Points on a hilly landscape, in no order, each with its height.
A ball rolls from a point to whichever of its 5 nearest points has the largest drop for the distance, and stops where none of them is lower. Distance is the straight distance between rows; heights are no part of it.
zegi h=46.0: [166 132 118 150 136 130 153 108 135 132]
Pinen h=35.6: [159 137 182 134 121 105 142  68 172 182]
des h=46.1: [105  70 180 108 131 116 121  84 130 153]
magek h=50.6: [123  92 198 118 126 105 125  74 149 156]
Resi h=43.3: [ 87 113 162 140 105 138  80 160 124 136]
kudef h=65.7: [121 135  54  68 125 141 131 183 102  91]
vurin h=59.1: [141 139  72 101 124 134 128 173 108  84]
voba h=45.1: [147 162 104 143 118 129 118 173 122  90]
suv h=20.3: [126  95 142 148 136 137 134  98 126 161]
Zikas h=59.4: [110 142  61 107 138 169 128 195  98 137]
rariv h=60.6: [137 160  84 100 101 162 104 212 104 117]
pifal h=35.7: [153 184 112 143 125 110 133 140 133  68]
mupi h=24.6: [118 106 130 155 131 142 122 126 120 144]
zugag h=41.4: [148  95 184 122 125 113 139  72 162 184]
zevul h=60.7: [130 146  63 102 121 153 116 199 101 110]
Nok h=38.6: [155 105 105 142 142 144 156 105 126 159]
Talap h=63.7: [188 169 116 132 136 103 169  99 146 109]
dudev h=60.5: [113 144 108 133 104 165  95 203 110 140]
vores h=33.4: [166 189 150 167 135 106 157  85 156 127]
benu h=12.2: [140 161 151 177 129 112 131 111 144 118]
Lito h=55.5: [111 136  83 121 123 168 114 197 102 143]
veb h=8.3: [144 144 178 155 129 106 142  75 164 153]
zir h=29.3: [135 111 151 164 127 127 133  93 135 149]
kon h=29.4: [137 131 127 167 125 131 127 129 122 117]
vuvu h=32.8: [ 84  80 157 127 129 140 107 128 114 154]
vibu h=35.2: [169 114 123 139 133 133 159  89 147 167]
Dunan h=9.5: [105  82 131 139 138 147 131 105 120 165]
Duka h=53.5: [ 95  69 194  79 139 105 112  97 121 125]
susu h=51.3: [134 137  90 140 127 143 125 161 115 110]
Boze h=54.8: [161 154 104  87 124  84 158 102 139  52]
rab h=7.0: [159  99 137 132 132 130 153  85 146 190]
vid h=70.2: [109 153  52  48 119 155 126 205  98 106]
kosu h=42.7: [ 76 100 114 132 135 166 114 156 108 163]
Fode h=45.7: [163 169 110 139 131 111 147 119 135  76]
Mev h=14.7: [144 196 163 168 135 101 144  82 155 133]
Ridon h=42.1: [108 108  86 134 152 158 143 139 105 156]
Tisog h=29.6: [ 77  69 149 121 138 141 110 117 114 161]
guded h=28.7: [ 64  86 120 117 149 162 124 135 108 174]
Daguk h=54.0: [167 123 174 126 117 108 143  78 179 200]
sig h=69.9: [155 127  72 104 137 128 155 135 110  88]
Vome h=69.0: [160 176 108  90 131  80 155 101 144  46]
vol h=47.6: [103 117  85 136 139 162 128 159 104 147]
mus h=26.9: [112 108 150 160 125 134 108 128 123 135]
lav h=43.8: [ 91 105 132 147 124 149  99 159 113 147]
sir h=11.9: [141 134  96  66 113  79 143 110 134  45]
relas h=8.6: [110 140 167 171 118 121 100 132 140 120]
dalak h=75.3: [ 75  65 181  53 144 114  99 131 103 110]
zedu h=49.8: [128 123  84 140 138 152 129 151 108 129]
Latu h=28.6: [153 166 126 164 130 116 133 130 136  94]
Liva h=65.6: [129 142 228  99 130  77 128  57 177 160]
mot h=25.2: [132 196 144 172 128 111 124 133 139  90]
zaka h=54.4: [ 99  98 195 137 123 109 102 102 139 130]
gokiz h=57.2: [144 142  80  87 117 110 129 158 120  58]
Taz h=28.5: [107 139 146 162 105 138  87 162 131 123]

Where does a ball stop that starts at each point below?
rariv => Dunan
zaka => relas
vid => Dunan
Zikas => Dunan
lav => Dunan
vores => veb

Call two points neighbours if one is among the 5 nearest of the other. Go from one point of each pair to the other, from neighbour to neighbour, staying as low as possible. Name the highest point that can't be avoided.
sir and rab => Fode
benu and rab => mus
rab and Dunan => suv
